Points, in no order, along strands that fork, close into loops and pass close to each other.
Points whose rows are less than 76.9 apart are linked; no others are.
J523: [  8 -10 -15  32   7  31  25   7 -12  -1   6 -15  -5 -11  12 -48  30  11
   1 -21 -20  -2 -11  12  15  11  29  29 -13]
J72: [  2   6   6   9 -12  13 -25  -2  25   4  51  16  -1  12  48  30  12  15
  25   8   6  -3 -16 -19  30 -39  -9 -11  -8]
J661: [-17 -30  -7   6  -1   6  21  20  -9  28  -2   6  25  40  -3  35   9  -2
  29  12  11   1  11  -1  14 -27 -23 -15   1]
J569: [ -9  -6  10 -42 -39  -9  14 -12 -25 -10 -33   4  -1  33  -8  -3  -3 -19
 -38 -35 -13 -12  17 -17  -2  18  24  -1  12]
J358: [ -4  25 -20  -9 -24   7 -21  12  13 -76  17  11  -7  -8   0   0 -10   9
 -16 -19   1  24 -14 -13  30  -1  -8   0 -15]
J458: [-17 -22  -7 -13 -13   7  23  24 -10  33 -39  -4  15  38  -4  32  -4  -7
  14  -5   3  -1  34   3   4   7 -25 -18   3]
J426: [ 18  -1  14  -6  -2 -13  -4 -16 -10 -43   4  15 -14 -24  10 -21  -2   2
   8 -19  42 -10 -31 -63  10  -8  -5 -16 -24]
J91: [-18   2  -5   5  21  -4  -2  25  10  49   0   4  13  30 -26  51 -10  -6
  23  34   9   4  14  35 -21 -11 -28 -13  20]
J2: [  3  35   3  17  41 -19 -27   5  17 -32   3   0  12 -28 -22 -16   2 -13
  40  13  -4   3   1   7   0   3  -5 -26  -8]
J79: [  7  34   1  23  55 -15 -37 -17  19 -36  11  -8  -2 -45 -10 -28   8  -2
  28  15 -16   0 -12  13  -1   4  30  -6  -1]
J345: [-21   9  -7 -49 -20 -19  13 -22 -14 -44   0  21  28  30 -28  14 -16 -19
 -25 -15  -3  23 -13  14 -14  -7  24  -2   5]
J793: [ 23  13  32   0   5 -16 -36 -17   8  38  -5 -31 -32 -44  32   5 -20   0
  -7  32   3 -24  -3 -31 -15  12 -13   5  19]
J46: [ 19  27  16  16  20 -18 -15  14   6   4  -3  -4  17 -32  -9 -19  -4   5
  61  33  19 -20  -7 -28  17  -9 -57 -32 -10]
J37: [ -9  12 -27  11  19  21   3 -14  13 -22  18   8  24  16 -24 -18   9  -2
  -2 -11 -35  18  -6  51  -2  -8  44  25   1]
J674: [ -2  -9  10  -6 -23  12   2  -2 -10  15  10  -1 -17  14  26   2  10   2
 -17 -10  -5  -4   5  -9  12   1  17  14   1]
J89: [-10   6  17 -39 -14 -20  -6 -27  -1  26 -20  -5 -12   7  -5   9   3 -14
 -49  -9 -13   0  23  27 -42  27  19  17  36]
J340: [ 11  15  26 -13   8  -8 -20 -19   8  53  -4 -11 -23 -13  18   9   4 -11
 -21  14 -15 -28  20   3 -27  21  20  16  32]
J336: [ 14  -9  25 -20   7 -22   0 -39   0  42  -7  -1 -20  -4  16   7  15  -7
 -38  -3 -19 -21  32  19 -37  12  29  16  40]
J411: [-23  21 -11 -13  10 -10   3  16 -16 -32 -37   4  13  18 -45  -9  10 -27
   8 -11 -15  -9  22  18  12  14  17 -24   5]
J760: [-11  30   1 -13   0 -25 -23   1   5   4  20  27  28  37 -14  55  -3 -16
  33  14  -8   2  11  -5   5 -23   4 -40  15]
J979: [ 16  14  21  19  42 -19  -8 -10  -9  26   2   2   7 -17   7  -2  24 -11
  33  20  -8 -38   0 -13  -8  -6  29 -11   7]
J396: [ -1  11  16 -32  -2 -31  -4  -6 -18 -16 -25  -4  -7  -7 -18  -1   0 -17
 -12 -10  25 -13  10 -17 -23  12  10 -20   6]
J942: [ -6 -37  -6  -7   3  -8  33  -6 -12 -14 -10   4   8  -5 -12   0  -4  11
 -12 -12  35  19 -15   3 -26  -6  -2   8 -17]
J21: [-17  -5 -26   3 -26  34   8  32  21   2  10  -3 -11  11 -12   7 -29  13
 -50  -4  15  37  -4  33 -13   2 -32  27 -10]
J541: [-13 -26 -35  11  21  15  14  -7  28 -52  20  14  29   0 -37 -14 -14  12
   9 -16  11  32 -26  30  -5 -34   8  -1 -13]
J566: [ 28  13  37  13  -9  -8 -14  -6  -8 -11 -22 -10  -8 -39  15 -25  -1   5
  16   1   6 -37 -19 -50   0  12   4  -3  -9]
J165: [-11  -9 -25   7  39  -3   6   1  23 -48  16  14  37   2 -45   5   4  -3
  38   4   0  28 -12  34  -6 -39   1 -21  -6]
J414: [  5  38   8  12  -5  -5 -49  13  15 -14   7 -12 -10 -23  16  22 -22   5
  15  22  -8 -23  -7 -39  28  -6 -22 -21   6]
J335: [-25  -1 -18 -24 -41  12  12  28  -3 -14  -2   8   2  40  -4  38 -26  -1
 -31 -16  -5  28   6   9   9  -6  -8   4  -2]
J594: [ -8  -4 -26   8 -25  35  11  16 -11 -24   0  -5   5  30   4 -15  15   5
  -4 -39 -30  -3  16  -5  48   7  18   3 -12]
J114: [  3  44  37 -10   5 -38 -52  -6  12   1 -15  -3  -9 -27   0  26 -35 -17
  -5  25   5 -21  -4 -27 -16   9   0 -22  16]
J274: [-12  29  10 -32   1 -40 -15 -10  13 -45  25  31  21  19  -9  33 -27 -13
  -5   9  11  26 -13   2  -7 -28   2 -24  -2]
J25: [ -2  17 -27  -7 -14  17  -5  11  18 -63  25   2   9   1  -6  -4 -13  13
 -24 -20  -7  51 -12  19  11  -2   2   6 -20]
J434: [ -4  -8   9 -23 -14  -3  -9  11   5  39  13   2 -12  25  17  46  -3   2
 -18  12  10  -9  11 -12  -7  -5 -28  -8   8]
J380: [-19 -46 -12 -20 -26  12  45   1 -12  21 -49  -9  -1  24  -2   7  -3   3
 -22 -22  -5  10  32  20 -12  27  -6  16   7]
J339: [ 30  16  22  -8  -7 -16   2  16  -9  19 -29  -3  -1 -26  -6 -17 -11   4
  45  18  31 -30  -5 -34   3   0 -72 -29 -11]
J917: [ 10   1   0  14  26 -17 -12  -8   9 -16   7   1  -7 -42   9 -34 -13  13
  14  10  37  26 -22  -3  -8   2 -22   0 -20]
J342: [ 15  18  26  29  23   8 -15  -4   7  60  22 -14 -11 -21  41  12   6  -1
  25  40 -16 -39  -2  -8  19   2  -3  12   8]
J519: [ 17  -9  11  16 -14  20  23  15 -15  28   1 -14 -10 -11  22 -19  15  12
  22   2   0 -23   9 -23  35  11 -31   8 -16]
J714: [ 17 -14  19 -29 -40  -2   7 -11 -13 -10 -22  -6 -34 -16  20 -29  -7   2
 -41 -30  18 -12   8 -41 -15  20   4   5  -3]
J980: [ 20  14  10  18   7 -16 -19   2  15  -9  12  -3  -2 -42  17 -26  -7  10
  32  18  28   0 -17 -31  20  -8 -41 -22 -18]
J225: [  7  16   9   4  -9   5 -22  14  10   2  27   4  -4  -7  24  14   2   4
  22  11  -5 -18  -3 -37  26 -15 -19 -17  -5]
J672: [ 12  11  12  -6 -55  24  -1  20  -5 -26  22   6 -20  22  28   2   1   5
  -3 -26  -8 -17  -4 -51  41 -10  -5 -17  -9]
J431: [-16 -23 -16  24   7  15  27  27  -1  31 -31 -24   5  -6 -19 -22  -7   5
 -10   5   1   9  20  47 -17  28 -14  16  -1]
J143: [-20  26  12 -35  -1 -40 -14   7  11 -36   8  20   4   1 -18  28 -33 -13
 -19   4  29  20  -7  -1 -14 -12 -21 -32  -2]
J308: [ -4 -10 -13  11  -3  22 -12  15  21  46  21  -8 -27   0  13  29 -12  16
 -39  15   5   8  -6  39 -21  13 -24  39  12]
J343: [ 14 -37 -16  25  -4  30  31   2  -8  -1  11  -7  -6  -5  15 -39  14  24
 -19 -15  -2  12 -13  12   5   1  23  40 -18]
J821: [ 10 -31  18 -17 -10  -7  25 -19  -8  57 -33 -21 -21  -7   8 -11  13   2
 -24  -4 -10 -19  33  -8 -21  31 -25   8  26]
J19: [ -2 -25 -20  29 -19  43   8  10  17   5  54  13   4  28  23  16  21  18
  19  -6 -29  10 -15   6  32 -34   8  14  -9]
J186: [ -1 -11   2  -7  11 -26  -3  -7  16 -10  25  20   0 -18  10  18 -17   8
 -11  18  40  22 -22   4 -29 -29  -9   2 -12]
J154: [ 12 -19  32  -7  51 -41  -6 -40   1  37   6   6  -1 -28  10  14  18  -9
   4  25  17 -13   3   5 -39 -17  12  -5  13]
J882: [-23  -8 -34   6 -27  27  15  37  -4 -16 -18 -11   5  16 -27  -6  -8   1
  -8 -29 -13  29  11  22  29  20 -23   0  -8]
J357: [ -2   0  -1  -8  -5  -6 -16 -34  10 -24  54  25  13  12  29  11  -6   0
  -7   0  -5  18 -30   5  -1 -38  32  20  -4]
J891: [  3  -8   8 -26 -17 -14 -15  -5   8  23   6   3 -21  -4  21  25 -15   4
 -44  12  14   4   5   3 -25  12 -17  12  12]
J370: [  8  10   5  12  18  -4 -19 -12  -1  -4   2  -8 -20 -42  21 -27  -8   0
 -34   1   9  14  -5   6 -14  21  24  31  -3]
J692: [  9  -8 -12  18 -12  30  -8  15  20   1  48   9   8  19  32  20  28  15
  42   0 -25   5 -12  -5  41 -34  -4  -6  -2]
J447: [-13 -54  -5 -27  -1 -10  41 -30 -14  19 -53  -4   4  21 -12   9  -3  -2
 -22 -15   9   1  20  13 -32  15   0  10   1]
J220: [ 10  30   9  25  39 -10 -30 -29   1 -29   9   2  14 -24  -7 -26  19  -6
  19   1 -30 -17  -4  -7   8  -5  56  -4   6]
J547: [  8 -28  20 -31   1 -17  28 -23 -29 -14 -25   6   0  11  -5  -6  19 -17
  13  -9  25 -32  -4 -53  -5 -16   2 -32  -6]
J872: [-16  13 -20   0   9  21  -3 -16   1 -38  12  19  34  33 -25  -3  18 -13
  14 -22 -51  19   0  31   9 -14  49  13   5]
J766: [ 16  16  33   7  26 -26 -20 -13   0  16   8  -2  -8 -19  16  10  -1  -4
  29  23   8 -35 -13 -37  -8 -17  14 -14  14]
J749: [ 16  29  33   0  16 -38 -41 -10   7  22 -15 -21 -13 -46   3   7 -25 -11
  -5  32   9 -21   4 -20 -23  17   4 -10  22]
J210: [ -4  10  15 -13  15 -29 -33  -8  14  40  14  18  -1   7   5  51  -9  -8
 -11  29   7  12  -3  17 -42  -9  -3   1  19]
J709: [-11 -36 -30  14  36  -2  24  12  11 -34 -14   5  30  -1 -47  -1  -1  -9
  42   4  19  23  -8  31  -1 -18 -29 -29 -13]
J933: [ 11 -41  21 -30  -5 -15  18 -53 -12  33  -6  11  -7  14   7   1  16  -1
 -28  -6 -22 -10   9  17 -43  -4  24  22  27]
J63: [  5  11 -16  12  18  11   0   4   2 -42  11  10  19  -2 -12 -14  27   4
  31 -19 -15   4  -2 -12  35 -18  15 -11  -4]
J529: [ -3 -18   5 -29 -24  -6  21  18  -8  35 -22  -5  -5  26   0  34  -2 -13
 -12   2   5 -11  27 -13  -3  11 -30 -18  14]
J616: [ 19  -7  -2  21  -6  10  19  17 -16   5 -14 -10  -7 -16   0 -48  14  15
  29  -8  16  -7  -1 -27  30   7 -32   0 -19]
J920: [-11   9 -20  -1 -28  26  -5   1  -2 -23  34  17  12  32  11   7   0   5
 -22 -24 -33  26  -9  17  22 -14  25  22  -4]
J866: [  2  12  -6  33   9  14 -17   1  14   1  25 -13 -16 -31  33 -12  -3  21
 -10   7  -2  13 -14   2   9   7  10  23  -7]
J913: [ 12 -21  23 -26 -21 -20  13 -16  -2  35 -30 -13 -40 -12  18  -3   0  -1
 -41 -14   5 -24  28 -19 -27  22 -29   1  28]
J251: [ -3  10 -12  16  23   2  14   9 -14 -14 -34 -11  -3 -21 -38 -58   4 -18
   5  -1   1   1   6  24  -5  25  -5  -9 -15]
J914: [  3  25   6  19  28 -13  -2   8 -15  13 -31 -19  -1 -20 -32 -48   8 -17
  11   3 -13 -17  18  16  -5  36   8  -2   6]
J476: [  2  25  -3 -10   4 -16 -32 -33   9 -40  47  36  22   8   9  11   2  -7
  19   1 -19  15 -22  -5   8 -34  30  -7   2]
J720: [-12   5 -28   9 -13  24   7  -3   9 -40  23   8   3   9   7 -10  -7  18
 -32 -19 -11  38 -19  28  10 -16  15  30 -14]
J628: [  1 -35  18  -3  19 -12  27  -8 -25  11  -6   4   4  20   1  10  24  -8
  41   2  26 -18   2 -35  11 -16   1 -29 -14]
J442: [ 10  -4 -18  10  19  -8   7  -1   3 -49  -6  11  -5 -36 -18 -49  -5  14
  -2 -11  37  40 -35   6  -8   7 -15   5 -31]
J323: [-12   7 -22   3 -17  22 -16  29  17  17  12  -5 -21  -2  10  27 -26  11
 -52   5  12  30  -5  27 -13  19 -36  34  -4]
J818: [-21   6   5 -46 -19 -18  18 -17 -20 -29 -28   5  11  27 -33  -3  -7 -20
 -30 -26  -4  -1   7  10 -15  17  36  -1  16]
J879: [  9  11  10  15  34   0  -6 -34 -17  -5   6   2   4 -13  -3 -34  35  -4
   7  -6 -28 -19 -12  12  -7   0  65  12   4]
J94: [ -1  35 -30  30  14  29 -32  28  28 -10  16 -18   0 -10  -8 -13  -6  13
 -11   9 -30  24   9  48   8  29 -16  25   6]
J429: [-11   1 -22  11 -37  40   3   2   5   8  37  16  11  47  15  20  12  11
   6 -14 -39  13  -5  20  25 -31  18  27   0]
J7: [-15 -17 -19  27  34   8   7  18   7  50  16   1  26  14 -20  29  -2  -1
  23  34   2   0   4  39 -18 -14 -16   0   8]
J881: [  1  13  -9  -6   8 -15 -25 -23  14 -74  32  16  24 -11  -1  -2   6  -2
  13 -10  10  19 -37 -16  18 -34  20 -17 -10]
J164: [  2   7 -37   7  18  19   5   3   2 -69  -5   0  16 -15 -31 -38  25   4
  29 -27  -8  19 -12   0  29  -7  -1  -3 -14]
J73: [ 23 -18   1   8 -16  14   7  -1  -5   0   7  -5 -34 -33  36 -36  -8  26
 -10  -6  26   7 -14 -25   8   9  -8  29 -21]
J435: [ 16 -36  15 -25 -25   4  26   4 -21  -9  -2   5 -18  14  20  -4  -2   7
   6 -14  37  -2  -3 -53  19 -12 -18 -21 -21]
J102: [  6  -2  16 -30 -51   2   5   5 -19 -12 -20  -8 -23   6   5 -14  -7 -14
 -38 -33   0 -18  16 -36   0  22  10   5   7]
J588: [-12  11 -15  13  20  18   1  27  22  52  10 -12  -6   3  -8  19  -9   5
 -22  25  -4   9   9  49 -30  22 -17  27  12]
J303: [  5  45   7  27  16  -2 -24   6   6   4 -16 -22 -11 -35  -2 -45   3  -4
  -4  14 -24  -9  12  16  -4  38  23   9   5]
J416: [ 10  -4  33 -46   0 -29  10 -26 -25 -18 -38   8 -14   3  -7   5   5 -22
  -4 -15  25 -32   0 -48 -24  -5   9 -33   9]
J662: [  9   9  28 -13 -10 -12 -20 -38 -16   7   6   7 -13   4  21   5  13 -17
 -13  -5 -31 -33   1 -18 -18  -2  57  12  17]
J108: [ 10  -1   9  17  33 -13  -4 -21  -8  25   3   1   1 -14   3 -18  25   0
   6   7  -6 -14   2  20 -20   6  37  14   6]
J700: [  5 -10  -8  29  33  15  19  16  -2  37  -9 -17   0 -17 -11 -29   4   7
  11  11  -5  15  11  37  -9  20  -3  20   1]
J819: [  9  46  14  20   5  -3 -41  -6   7  -6 -12 -18 -10 -30  13 -17  -4  -9
 -12   0 -38 -29   3  -4   8  26  48   6  25]
J142: [ -6 -11   6  -9  18 -12  15   8 -14  22  -3   6  22  30 -11  33  12 -10
  45  17  12  -8  14 -10   6 -23  -9 -32   2]
J504: [ -7  28  13   9  41 -30 -23   5  13 -13  12  11  17 -14 -28  17   8 -12
  42  21   9  -1   9   7   5 -17  -2 -45   4]
J87: [ 13 -35  -5   3 -10  17  23 -12  -7 -14  26  14 -22 -12  27 -26   7  21
 -20 -25  23  21 -27  -9  -2  -4  11  30 -20]
J482: [ 22  12   1  17 -27  15 -18   8   1  19  -8 -16 -33 -42  25 -40 -14  28
  -3   2  14  -1  -7 -19  14  24 -28  26 -14]
J653: [ -8  18   9 -25 -27 -19 -15   2   5 -18  -3  -1 -16 -12   1  13 -25   3
 -55  -3  23  14  -4  -3 -16  21  -4   7   3]
J978: [ -2 -15 -17  10   2  12  24   0   7 -33   4   1   1 -15 -18 -20 -19  14
 -24  -9  32  41 -23  18 -23  -4  -7  13 -22]
J570: [-18  16   2  -5  17 -16   6  20 -21 -12 -43  -3  21   5 -54 -17   1 -29
  26   7   1  -9  20   8   0  20  -8 -41   6]
J941: [  3  21 -13  22  -9  36 -18  33   8  30  20 -17 -17  -7  21  11  -4  10
 -13   6 -11   0   6   7  27  24 -31  28   4]
J294: [  0  14 -28  19 -21  30  13  35 -11  -6 -19 -13  -4   7  -9 -31  -4  12
 -15 -19  -6  11  14  12  27  30 -29  10 -10]
J161: [ 11 -25  11 -32 -25 -11  15  -3  -6 -14   3   8 -27  -9  26   5 -18  14
 -13  -7  48   8  -8 -49  -3  -7 -30  -5 -24]
J695: [ 30 -10  25 -29 -35 -13   0  -7  -1  19 -24 -11 -42 -17  25   1  -4   7
 -35 -10  15 -19  11 -47 -10  19 -36   3   9]
J608: [-17  -2   1 -28 -19  -5   0   2   6  35 -15  -5  -4  14 -16  30 -14 -15
 -49   2 -12  15  23  43 -38  20  -6  10  27]
J233: [-11 -27 -22   9 -21  33  23  -3 -23   0  -8   4  10  43  -3 -15  25   0
   1 -31 -32   0  10   3  25   4  43  20  -5]
J678: [  3  -3  33 -23  35 -47  -6 -31 -10  18  -3  19  14   2 -14  21  16 -21
  22  22   9 -14   5  -4 -34 -15  25 -24  20]
J565: [-24   3   2 -46 -39 -15   3  -1  -7  -1  -1  15   5  48  -8  49 -24 -16
 -38  -5  -4  15  11  10 -17  -2  -3  -1  13]
J840: [  0   8  -4  16 -19  28 -15  14  10  39  40  -5 -28   4  42  30   3  19
 -15   6 -16  -9  -5   1  25  11  -8  29   5]
J924: [ -2 -18  -7   0 -16  12  36  10 -31  23 -48 -24   0   6 -14 -25  12  -1
   8 -17  -6 -18  23   0  16  32  -5   2  -2]
J989: [ 12 -23   5 -27 -10 -21   6  -7   9 -16  24  16 -17 -10  24  19 -19  12
 -19   1  51  28 -29 -29 -15 -19 -28   1 -17]
J347: [  8   1  -8  13  10   5  13   7  -6 -17   7   4  -2 -10   2 -23  10   4
  15 -15   3   4 -11 -16  22  -4  -2  -6 -20]
J847: [-21 -50 -13   9 -23  29  32 -10 -23   9  -8   4  25  53   9  13  19   1
  27 -19 -18  -3   5  -1  24 -13  18   4 -11]
J809: [  0   7  11 -12   4 -21  19  14 -26   3 -53 -22   4  -7 -43 -25   5 -19
  25   3   7 -25  17 -19  -8  20 -28 -35  -5]
J160: [-19 -52 -26  13   1  -1  40  11   0 -33 -22  16  29  11 -29  -1  -5   6
  30  -7  37  18 -12   5   4 -20 -36 -25 -22]
J788: [ 10  40 -10  21 -14  16 -43  26  18  20  12 -20 -18 -22  19  21 -26   8
 -13  14  -6  -5  -2  -2  31  25 -40  14  -1]
J718: [-12  16 -22  19  19  18  -8  19  13 -19  10  -5  11  13 -19 -11  -2   2
  -5  -2 -27  24   6  41   3   7  13   8   1]
J39: [ -3 -12  -7  17  17   5  -2  -6  25  10  33  12   8  -7   7  10 -20  12
 -13  20  13  20 -17  26 -27 -25   1  21  -4]
J694: [ -6 -23 -14  35  45  13  21 -13  -3  33   4   1  31  15 -12  -7  27   0
  39  12 -21   1  -2  28  -2 -18  30   6  -1]
J139: [-13 -11 -32   8 -32  40  20  34   1 -34  -7   1   9  27  -7  -8  10  10
  -4 -30 -19  26   9  -1  50  -7  -4   6  -9]
J612: [  1   9 -13  13  26  21  -3  33  12  -9   5 -10  28   8 -27   2  26  -1
  62   2 -22   4  18  13  37  -5 -25 -28  -1]
J873: [-13   7   4  -9   8  -9 -15   2  10  47  14  26  15  41 -17  57 -19 -11
   8  34  -6   7   2  35 -28 -13  -9  -6  22]
J284: [-13  29  -7 -24  -3 -15 -18   7  12 -27  33  31  29  38 -22  46 -11 -17
  17   6  -9  28   0   4   2 -28   0 -26  12]
J518: [ 18  -4  38  -5   7 -24 -16  -8   5  20  11   3 -12 -21  35  26  -4   2
  16  29  27 -33  -2 -50  -9 -20 -19 -23  -5]
J20: [-12 -64 -15  19   0  18  45 -19  -5  11  -8   2  22  25  -4  -3  14  10
  34 -10   4   2 -11   7   3 -23  23   5 -12]
J116: [ -3 -27 -14  36  44  19  17   4   5  34   9  -8  18   2  -5  -3   7  10
  18  25  -6   2   0  37 -16 -13  14  11  -2]
J273: [ 11  28   9  38  33  13 -17   5   8  50  19 -10  -1  -9  25   1  17   4
  29  26 -35 -30  10  18  14   8  15  11  17]
J812: [-18 -43 -22   7 -20  35  37  15  -6  47 -32 -15   0  17  -8   5  -1   8
 -20  -4  -5   6  20  30 -15  21  -4  26   0]
J127: [-15  40  22 -25  -7 -47 -38   4   9 -13   2  11   0  -8  -2  38 -31 -19
 -13  12  21 -10   2  -6 -25  -1  -6 -39   8]
J584: [  3 -63  11 -29   7 -10  40 -47 -10  37 -36   4  -4  21  -2   5   7  -3
 -18 -11  -4 -14  21   6 -33  -7  13   7  19]
J770: [-23 -13 -23 -19 -34  17  23  17  12 -15  10   0  -2  28 -14  25 -32   9
 -49  -9  11  33   0  28 -10  -7  -8  23  -6]
J17: [ 19   8  36   2 -13 -30 -20 -18  -3 -31 -17  -4 -21 -37  23 -25 -16   0
   2  -1  25 -25 -27 -66  -2  -6   5 -12  -9]
J221: [ 13  -1  -4  -3   9 -18  -4 -26   6 -59  18  20   7 -19   9 -13   8   5
  14 -17  30  10 -36 -32  13 -24   8 -14 -20]
J614: [ 13  12 -15  16  19  -6   1  11 -14 -33 -28 -10   5 -28 -42 -56   6   1
  28  -4  11  12  -7   6  12  17 -34 -24 -16]
J501: [  2  33 -22  26  -3  33  -4  32   8   3  -8 -29 -10 -12  -6 -39  -2   7
 -17  -5 -22  11  11  31   9  35 -19  25 -11]
J379: [ 13  15  21   8   7   4 -34 -12  14  59  13 -17 -30 -19  38  29  -5 -11
  -3  35 -10 -39  11  -9  -5  12  -3  10  30]
J848: [-19  19 -16  -9   9  -1   6 -10 -13 -47 -19  13  29  40 -36  -1  16 -14
  16 -27 -36   3   9  10  18  -5  42 -17   6]
J433: [-18 -22   2 -34 -23   0  13  -9  -5  37 -18  11   8  46 -19  44 -23 -11
 -25   4 -15   9  24  33 -30   2  -8   8  24]
J355: [ -9  13   0  -4  17 -13  -1  -8   5 -12  -2  -5  -9 -25 -10 -31 -13  -7
 -45  -1  13  28  -9  37 -43  23  30  18  -5]
J832: [  3 -12  -2  26  14  14  -5  -1   9  23  39   3  -5 -19  32  -1  11  16
   2  16   1   7 -22  12   1 -16   4  30  -8]
J241: [  6  37  24   6 -15 -12 -36 -20   3  -4  -9  -6  -9  -2   7  -1  -2 -13
 -14  -4 -39 -38  -1 -21  -6  10  60   6  29]
J725: [ 35  28  18  29 -23   8 -23   4  -4  -2  -7 -27 -24 -40  25 -35  -9  18
   4   1  -6 -27 -17 -41  24  19 -13   4  -3]
J324: [ -3   0  -1   2  27 -11  -4 -19  15  -7  19   2  10 -13  -9  -9 -11   7
 -27  13   1  21 -17  35 -44  -8  31  28  -6]
J624: [  1  60   4   8 -18   0 -52  31  24 -10   0 -22 -17 -19  -2  22 -33  -2
  -2  21  -8 -16  -4 -17  23  15 -37 -17  10]
J744: [-30 -12 -21 -32 -15 -11  25  -5  -1 -49   1  19  31  34 -29  22 -28  -9
 -17 -15  10  28 -15  19  -7 -20   4 -11 -11]
J104: [ -5  12  14  -2  38 -39  -7 -11   3  -2   5  17  26  -3 -21  15   7 -21
  32  23  20   4  -1  16 -17 -26   8 -27   7]
J727: [ -4 -66  -6  -6  -3   9  43 -23 -11  -6  -2  11  12  11   2   1   3  21
  -8  -7  20   9 -18  -2 -11 -22  20  18 -16]
J403: [-13 -17 -24 -19  -5  -7  16  -1  -4 -54   6  19  29  22 -20   9   2  -4
  11 -16   9  20 -16  -5  13 -24   8 -24  -9]
J625: [  6 -19  -3  21  -4  23  -6  12  10  51  44   1 -23   8  41  24  18  20
   7  18  -3  -9 -14   4  12 -17 -13  19  -2]
J525: [ 12 -23  13  -9 -43  20  16   4 -14  -1  10   2 -26  23  36   4  12  14
   6 -13  12 -22   0 -56  31 -16 -15 -17 -21]
J549: [  8   4  11  -9 -14  -1  -6 -27 -10  -2   8   8  -6   4  25  -1   9  -1
 -15  -7 -11 -11  -2 -14 -10  -2  41  18  -4]
J728: [ -1   7 -24  16  17  29  -3  14   4 -30  12  -4  30  15 -15 -11  36   8
  38 -10 -35   6  20  15  45 -11   7 -11  -3]
J479: [-17  -9 -14  20  17  11  23   5 -13  21 -21  -4  28  26 -16   1  18 -12
  27   5 -22  -9  14  24  13   9  19   2   4]
J144: [  8  -2  17  -2  35 -28 -20 -14  14  34  -1  -3 -12 -29  12  20  -1  -4
 -15  33  21  -1  -2  17 -45   0  -2   1  13]
J885: [  2 -27  -4   3 -17  21  24  18 -10  27   1  -9 -18  13  16   3   4  12
   1  -8   8   2   8  -8  15   2 -24   9  -9]
J368: [  8  14  28 -12 -10 -17  14  18 -21  17 -38 -15   5  -8 -16 -14   1 -15
  28   7  15 -33  16 -37   2  11 -40 -40  -2]
J240: [ -3  25  -4  -8 -43   2 -19  12   4 -60  15  11 -10  -2  12  -2  -4   8
 -10 -20  -4  -7 -12 -52  36 -16  -3 -20  -8]
J631: [  8 -24   7  -7 -15  14  33   6 -21  53 -41 -25  -8   4   2 -19  17   0
   0  -5 -13 -37  40  -1   7  33  -8  14  14]
J348: [ 16  48   2  46  19  24 -28  16  13  26   5 -24  -2 -24  20 -17  15   2
  24  17 -49 -29  12   6  26  22  -7  13  11]
J235: [ -2  26   1 -13 -11 -19  -9  13   3  -9 -16  -3 -14 -18 -15  -6 -15 -13
 -17   5  23   2   1  -6  -6  17 -19 -15  -7]
J85: [-16 -34 -12  17  -4  16  37  -1 -28  18 -52 -13  21  19 -12 -16  22 -10
  19 -19 -12 -12  25  19  13  29  18   9  -3]

A fork is a point with three links, a tip a point with one. Leave the first point through the second and follow the links. Name the first fork or tip that comes.
J429; J19: J832
J403; J744: J116
J379; J793: J760
J347; J616: J614
J692; J19: J39
J479; J85: J403
J588; J308: J336
J565; J335: J588
J523; J343: J357
J221; J426: J523

How many points has the smallest loop of links through each point below? Write - if it is on no loop.
J235: 12
J692: 24
J942: 25
J866: 6
J631: -
J73: -
J303: -

Name the points in between on the shortest way along the links from the first point to the second, in order.
J584; J818: J447 > J380 > J812 > J431 > J700 > J116 > J694 > J479 > J85 > J924 > J631 > J821 > J913 > J695 > J714 > J102 > J569
J144; J749: J210 > J873 > J91 > J7 > J116 > J700 > J431 > J812 > J380 > J447 > J584 > J933 > J336 > J340 > J379 > J793
J624; J39: J788 > J941 > J840 > J625 > J832
J335; J793: J565 > J433 > J608 > J89 > J336 > J340 > J379
J358; J866: J240 > J672 > J525 > J435 > J161 > J989 > J186 > J39 > J832
J63; J819: J347 > J616 > J519 > J885 > J674 > J549 > J662 > J241
